Points on a hilly landscape, in no order, each with its height.
A ball rolls from a point to whichever of its 3 nearest points has the largest drop for the distance, and stops where none of them is lower. Distance is the straight distance between rows; heights are no part of it.
K135: [171  82 100 108 131 103 119 123 140 139 154 164  94 144 142 145 161 117
 103 143 105 140 117 149]  height 331
K879: [143 129 122 173 139  88  98 117 115  39 147 126  87 157 141 107 146 119
 131 164 149 176 139 101]  height 717
K26: [133 129 107 181 138  74  85  95 122  31 149 105  95 177 120 118 148  98
 164 162 150 190 160 105]  height 716
K694: [180  73  76 127 131  97 124 131 140 156 162 171  82 114 127 156 150 131
  87 111 101 150 114 154]  height 71
K906: [132 145 123 113 109 112 110  96 129 105 123 128 143 136 134 120 165 129
 130 173 126 144 120 111]  height 131
K564: [ 95 136 157 122 135 170 152 152 152 141 130  96 130 136 120  97  86 124
 157 134 136  78 146 115]  height 296
K699: [120 168 136 192 108  91 130 132 117  56 114  79 118 136 147  84 130  85
 126 179 161 111 148  94]  height 620
K813: [120 179 148 187 131 122 156 144 120  47  87  43 120 142 143  77  98  93
 139 152 138  78 202 117]  height 396
K823: [134  83 143  78 128 157 114 134 135 192 127 159 173 117 142 189 126 133
 105  70 117 149 100 150]  height 275
K32: [128 159 131 174 103  99 120 120 109  70 119 117 107 126 146  96 141 130
 131 174 146 145 129  93]  height 695
K130: [149  83 123  70 133 142 111 129 149 214 144 175 161 107 147 179 145 124
  70  63 120 143 103 152]  height 113
K23: [120 194 145 184 144 138 172 147 114  55  93  68 122 143 133  79  87 123
 147 134 129  60 207 122]  height 448
K989: [160  95 130 123 101 104 139 114 123 162 129 164 125 113 156 168 140 139
 116 118 113 133 102 158]  height 517
K118: [113 204 147 173 150 145 169 140 107  54  89  73 132 138 119  76  86 132
 151 129 128  61 204 116]  height 453
K304: [133 134 113 181 135  81  91 111 116  34 149 106  99 170 124 106 148 100
 150 177 156 168 146 102]  height 712
K71: [142 122 116 165 134  91  96 118 117  47 145 131  80 147 142 111 148 134
 130 152 142 192 145 103]  height 739
K597: [141  69 140  62 131 155 119 147 148 212 145 165 148 108 151 181 136 135
  81  63 118 151  97 159]  height 174
K759: [ 92 131 164 133 126 163 162 153 132 158 127 115 123 121 114 120  86 142
 169 124 138  79 117 138]  height 437
K500: [104 220 147 154 164 150 169 126 117  77  99  83 150 144 112  80  96 140
 150 123 132  61 200 116]  height 370
K385: [107 104 160 118 106 155 137 140 148 139 127  97 130 127 138 125 105 122
 157 148 135 107 124 121]  height 465
K362: [111 188 141 173 126 137 153 137 124  75  99  63 138 109 127  87  99 130
 147 135 131  93 187 109]  height 397
K241: [169  79  45  98 140 126  96 116 153 213 179 184 129  81  98 168 158 136
  56  81  96 158  94 131]  height 689
K256: [135 147 121 183 130  87 103 122 113  41 138 116  98 158 136 100 141 109
 130 178 159 153 137  95]  height 707
K796: [ 99 122 156 128 125 153 156 141 122 166 124 125 136 118 104 146  91 144
 178 114 119 100 103 145]  height 484
K624: [ 85 127 171  81 144 185 146 194  99 206  95 179 163 119 122 129  80 138
 125  97 155 100  54 129]  height 236
K271: [121 166 134 187 105  94 122 126 110  58 118 104 112 129 147  89 133 112
 122 176 153 130 131  93]  height 688
K272: [119 171 136 187 119 104 145 140 118  53  96  50 123 144 141  78 113  80
 131 167 149  88 178 103]  height 477
K806: [164  73  63  83 136 138 101 122 159 224 172 188 135  89 111 162 157 126
  43  78 107 147  95 137]  height 698
K55: [102 127 151 114 110 162 129 134 155 125 120  85 149 128 130 113 119 112
 151 147 133 107 140 111]  height 283
K396: [148 106  83 121 136  84  99  94 124  98 143 131  76 131 121 120 173 150
 115 132 110 215 158 137]  height 823
K650: [177  71  76 114 140  95 113 126 145 146 161 149  85 137 124 144 162 111
  88 129 101 157 128 151]  height 226
K490: [ 97 119 165  92 150 185 134 180 114 191 116 172 163 134 113 147  88 130
 135  95 143 108  61 130]  height 381
K556: [110 215 157 160 162 149 180 129  99  66  90  91 148 152 117  80  90 143
 153 120 136  42 212 122]  height 416
K784: [151 106  93 139 134  85  93  97 122  72 142 132  67 134 138 111 166 146
 115 130 124 219 156 128]  height 808
K858: [172 106  88 115 119 103 130 113 129 182 145 185 126  98 126 172 152 140
  80  95 100 143 100 160]  height 671
K754: [ 99 168 138 136 112 153 128 123 141 108 111  68 160 116 117 103 119 119
 147 144 126 112 160  98]  height 157
K881: [ 90 172 161 111 164 173 158 155 141 129 116  98 147 143 119  76  88 119
 139 135 150  59 169 114]  height 288
K311: [172  96  62 103 136 121 113 114 146 205 169 187 136  87 105 171 163 135
  60  78  98 154  98 146]  height 687
K873: [ 97 169 145 126 138 171 140 138 145 106 115  76 160 131 108  95  98 117
 151 137 127  87 170 102]  height 152
K191: [ 99 128 153 126 130 158 144 140 123 170 116 134 152 119 100 165  93 141
 171 106 123 103  91 147]  height 473
K868: [139 117 113 175 139  88  92 109 115  39 146 119  91 167 135 116 146 109
 139 153 147 199 155 103]  height 730
K722: [140 146 114 134 124 101 107  97 117  84 139 140 103 134 133 116 167 156
 130 165 127 171 125 114]  height 746
K447: [124 152 110 185 135  80 100 106 116  39 145  97 102 177 115 102 144  89
 155 186 159 154 147  98]  height 718
K363: [145 113  81 108 144  88  98  92 131 106 149 138  97 140 116 128 175 143
 118 146 102 189 142 139]  height 846
K432: [141 138 106 126 130 100 103  94 120  86 141 145  95 136 131 111 165 158
 131 159 114 185 134 119]  height 784
K479: [ 84 129 170  66 131 191 157 195  94 224  78 185 156 102 119 119  90 153
 123  95 145 103  45 137]  height 104
K97: [ 96 212 151 130 169 165 168 129 116  95  99  96 163 154 111  80  94 127
 143 121 141  50 197 114]  height 418
K514: [122  84 155  74 140 175 123 156 134 192 134 161 164 124 139 182 114 138
 114  70 122 151  88 148]  height 356
K839: [133 150 128 173 121  91 109 119 110  57 132 126  96 138 148  99 140 126
 132 176 147 156 127  91]  height 700
K376: [143 132 111 108 126 105 107  97 133 110 135 140 129 147 132 129 174 131
 127 172 117 150 117 119]  height 417
K416: [119 107 151 113  96 146 126 133 150 136 117 102 136 130 146 128 124 120
 145 154 130 111 129 118]  height 105
K181: [156  72 102  71 128 137 114 127 153 227 159 181 146  98 144 170 154 125
  55  67 122 145  99 150]  height 165
K192: [115 176 142 180  99 110 139 131 116  75  98  74 124 110 148  84 122 121
 135 155 145 112 153  98]  height 246
K125: [158 105  96 103 137 107 107 110 142 128 149 144 109 154 131 137 167 116
 113 159 103 150 129 134]  height 353
K162: [142 105 100 165 133  71  84  85 122  38 144 108  92 170 134 126 159  97
 151 142 154 210 177 110]  height 740
K281: [ 85 156 157 126 145 155 165 151 112 180 113 128 145 130  92 125  82 130
 172 119 134  66  99 148]  height 489
K885: [101 160 131 134 101 137 124 107 134 104 103  83 158 113 131 104 133 127
 146 152 130 123 146 102]  height 103
K394: [108 110 165 130 107 156 150 144 138 153 121 111 125 119 130 138  96 139
 162 127 129  98 111 141]  height 327
K101: [167  89 113 107 119 105 117 115 135 135 150 153 109 146 144 138 164 116
 103 153 109 135 116 145]  height 383
K936: [100 104 171  73 151 191 137 185 115 196 122 184 147 131 127 150  90 154
 131  87 139 130  60 140]  height 203
K892: [135 149 123 157 120  96 113 112 116  61 136 134  94 131 139 100 149 143
 126 169 140 166 130 101]  height 710
K685: [ 94 137 160 131 130 162 160 150 123 169 123 119 131 116 102 127  86 144
 176 119 129  81 104 143]  height 460
K760: [149 102 127 113 105 111 139 107 123 174 127 159 148 103 145 178 140 135
 118  96 107 135 103 159]  height 464
K658: [149 112 114 154 134  89  96 113 116  53 148 131  73 141 143 111 154 142
 127 146 135 202 154 114]  height 770
K15: [ 85 150 151 117 153 165 152 162 109 187 107 147 171 131  85 131  84 117
 156 104 147  79  84 143]  height 560
K738: [ 88 190 160 112 170 170 164 147 127 124 109 102 153 160 114  74  94 116
 133 126 157  50 182 112]  height 411
K296: [ 88 137 161 107 154 180 142 180 105 197 106 160 173 138 102 136  80 111
 139 101 157  84  69 130]  height 658
K89: [178  87 101 127 125  97 127 123 133 157 152 173  97 116 146 154 152 135
  93 119  97 137 111 160]  height 379
K117: [118  71 158  60 143 176 132 165 136 204 130 175 144 114 144 175 108 154
 112  62 119 150  85 162]  height 406
K729: [129 122  97 180 116  44  93  62 122  36 142  90  84 168 124 124 161 102
 182 154 155 207 188 118]  height 773
K958: [ 96 144 146 121 124 166 132 144 155 124 123  80 152 130 123 108 104 116
 151 143 137  93 151 105]  height 214
K773: [161  92  96  84 135 125 110 117 148 211 152 180 162  95 132 178 158 124
  64  75 111 144 103 148]  height 210
K553: [154  92 110  85 125 124 119 114 139 206 142 172 170 109 140 182 153 128
  77  69 114 144 105 156]  height 213
K582: [127 164 129 151 106 101 114 104 113  79 118 124 118 124 140 101 156 144
 137 174 141 146 129 103]  height 701
K524: [148  94 143 114  93 117 129 120 143 144 130 143 120 133 162 146 148 122
 123 146 123 119 111 139]  height 570
K42: [116 102 157  91 141 175 123 158 130 178 129 155 171 131 120 185  96 133
 131  81 125 135  82 140]  height 409
K623: [133 102 144 109  94 130 129 120 145 135 128 120 134 137 154 137 138 114
 131 158 130 118 117 123]  height 603
K842: [ 78 163 155 126 143 154 174 157 112 178 108 123 130 128  98 103  81 140
 165 120 142  56 115 148]  height 516
K937: [123 143 104 185 132  69  89  86 121  32 145  94  91 179 112 109 152  97
 174 180 153 178 164 109]  height 719
K940: [107 101 167  70 144 191 136 179 122 200 127 184 139 116 130 162  97 157
 127  77 126 136  61 147]  height 279
K443: [104 186 139 141 131 157 141 132 136  94 107  68 153 119 110  94 103 127
 151 131 126  94 176 106]  height 221
K90: [134  97 149 119  99 133 140 117 124 163 117 137 144 111 139 176 123 147
 149 106 113 125  98 156]  height 309
K466: [ 99 114 172  72 151 195 143 185 107 201 110 190 148 119 130 139  91 160
 127  94 139 117  52 142]  height 259
K324: [ 98 201 141 149 146 153 151 132 129  89 105  74 157 126 105  92  99 133
 151 127 127  85 189 110]  height 244
K441: [120 170 134 188 116  96 132 132 118  52 101  58 129 144 139  76 128  79
 132 175 159  98 170 103]  height 546
K477: [184  90  86 128 124  95 128 119 130 167 154 178  99  97 127 156 152 139
  81 100  95 141 110 162]  height 463
K275: [103 176 134 145 111 145 132 123 131  97 100  70 154 107 120  96 119 123
 147 143 128 111 160 103]  height 164
K248: [135  95 153 124  93 128 142 123 133 156 120 132 126 114 147 164 120 140
 149 122 123 118 101 147]  height 328
K833: [115 182 143 183 118 128 155 145 120  63  92  56 127 116 140  85  95 117
 141 139 134  89 185 112]  height 176
K391: [ 87 158 168 120 148 166 171 157 130 161 118 111 120 136 115  88  80 134
 149 127 151  57 136 135]  height 488
K132: [114 173 131 153 100 114 127 114 121  88 106  90 138 108 135  96 137 135
 141 159 135 127 144  99]  height 156
K47: [145  97 122  98 120 130 124 111 133 188 127 160 169 109 138 191 140 137
 104  78 113 143 105 159]  height 354
K402: [110 115 154 123 120 153 143 133 127 165 120 136 153 116 107 171 101 147
 161  99 120 117  97 151]  height 451
K995: [183  83  61 135 135  98 116 123 136 175 167 171  95  84 115 162 152 145
  73  88  93 156 109 159]  height 626
K548: [169  75  71 111 141  98 101 119 149 134 157 138  87 145 115 139 167 113
  99 136  99 170 138 150]  height 129
K46: [122 101 147 106 122 155 130 129 128 171 120 144 171 118 123 188 109 138
 144  83 113 136  93 148]  height 431
K749: [182  59  64 127 130  99 114 133 145 153 166 158  74 112 122 145 151 117
  83 107  93 162 119 152]  height 294
K468: [120 106 158 126 100 144 148 128 132 154 122 123 130 115 138 151 109 143
 161 122 124 114 107 147]  height 63
K77: [162 103 105 111 116 104 129 105 127 184 138 175 147  98 137 178 155 142
  88  86 108 134 105 162]  height 624
K473: [ 98 190 146 127 155 167 152 139 143 107 118  85 160 139 106  85  94 125
 143 131 138  68 182 107]  height 62
K945: [130 157 121 152 113 106 110 104 112  79 127 134 110 129 141 106 159 150
 132 173 133 157 124 103]  height 711
K698: [143 110 123 102 113 110 111 105 141 126 132 136 126 148 142 138 167 110
 124 170 120 135 121 127]  height 523
K768: [162  92  89 101 139 103 106 113 137 124 155 143 104 152 124 138 170 118
 104 151 101 164 132 141]  height 264
K384: [118 146 125 122 100 125 113 104 132 109 114 112 146 127 137 114 158 129
 141 171 129 134 124 107]  height 321
K326: [145  95 144 116  94 116 143 116 129 153 126 149 122 117 160 165 135 138
 130 122 119 121 107 151]  height 452
K528: [177  88  48 114 137 115 107 115 142 197 170 178 120  82  96 165 156 141
  65  80  92 156  99 138]  height 678

Where does a ball stop that starts at each point below?
K15 | K468
K842 | K468
K391 | K473
K191 | K468
K796 | K468
K304 | K833

Call two points neighbours if one is among the 3 nearest of the other. Go from one point of each pair to the other, from neighbour to neighbour, staying as low as possible. Name the highest point that can't be avoided.
K694, K885 | K376
K500, K130 | K759
K906, K885 | K384
K885, K473 | K443
K416, K473 | K55
K936, K130 | K117
K130, K468 | K46
K548, K694 | K749
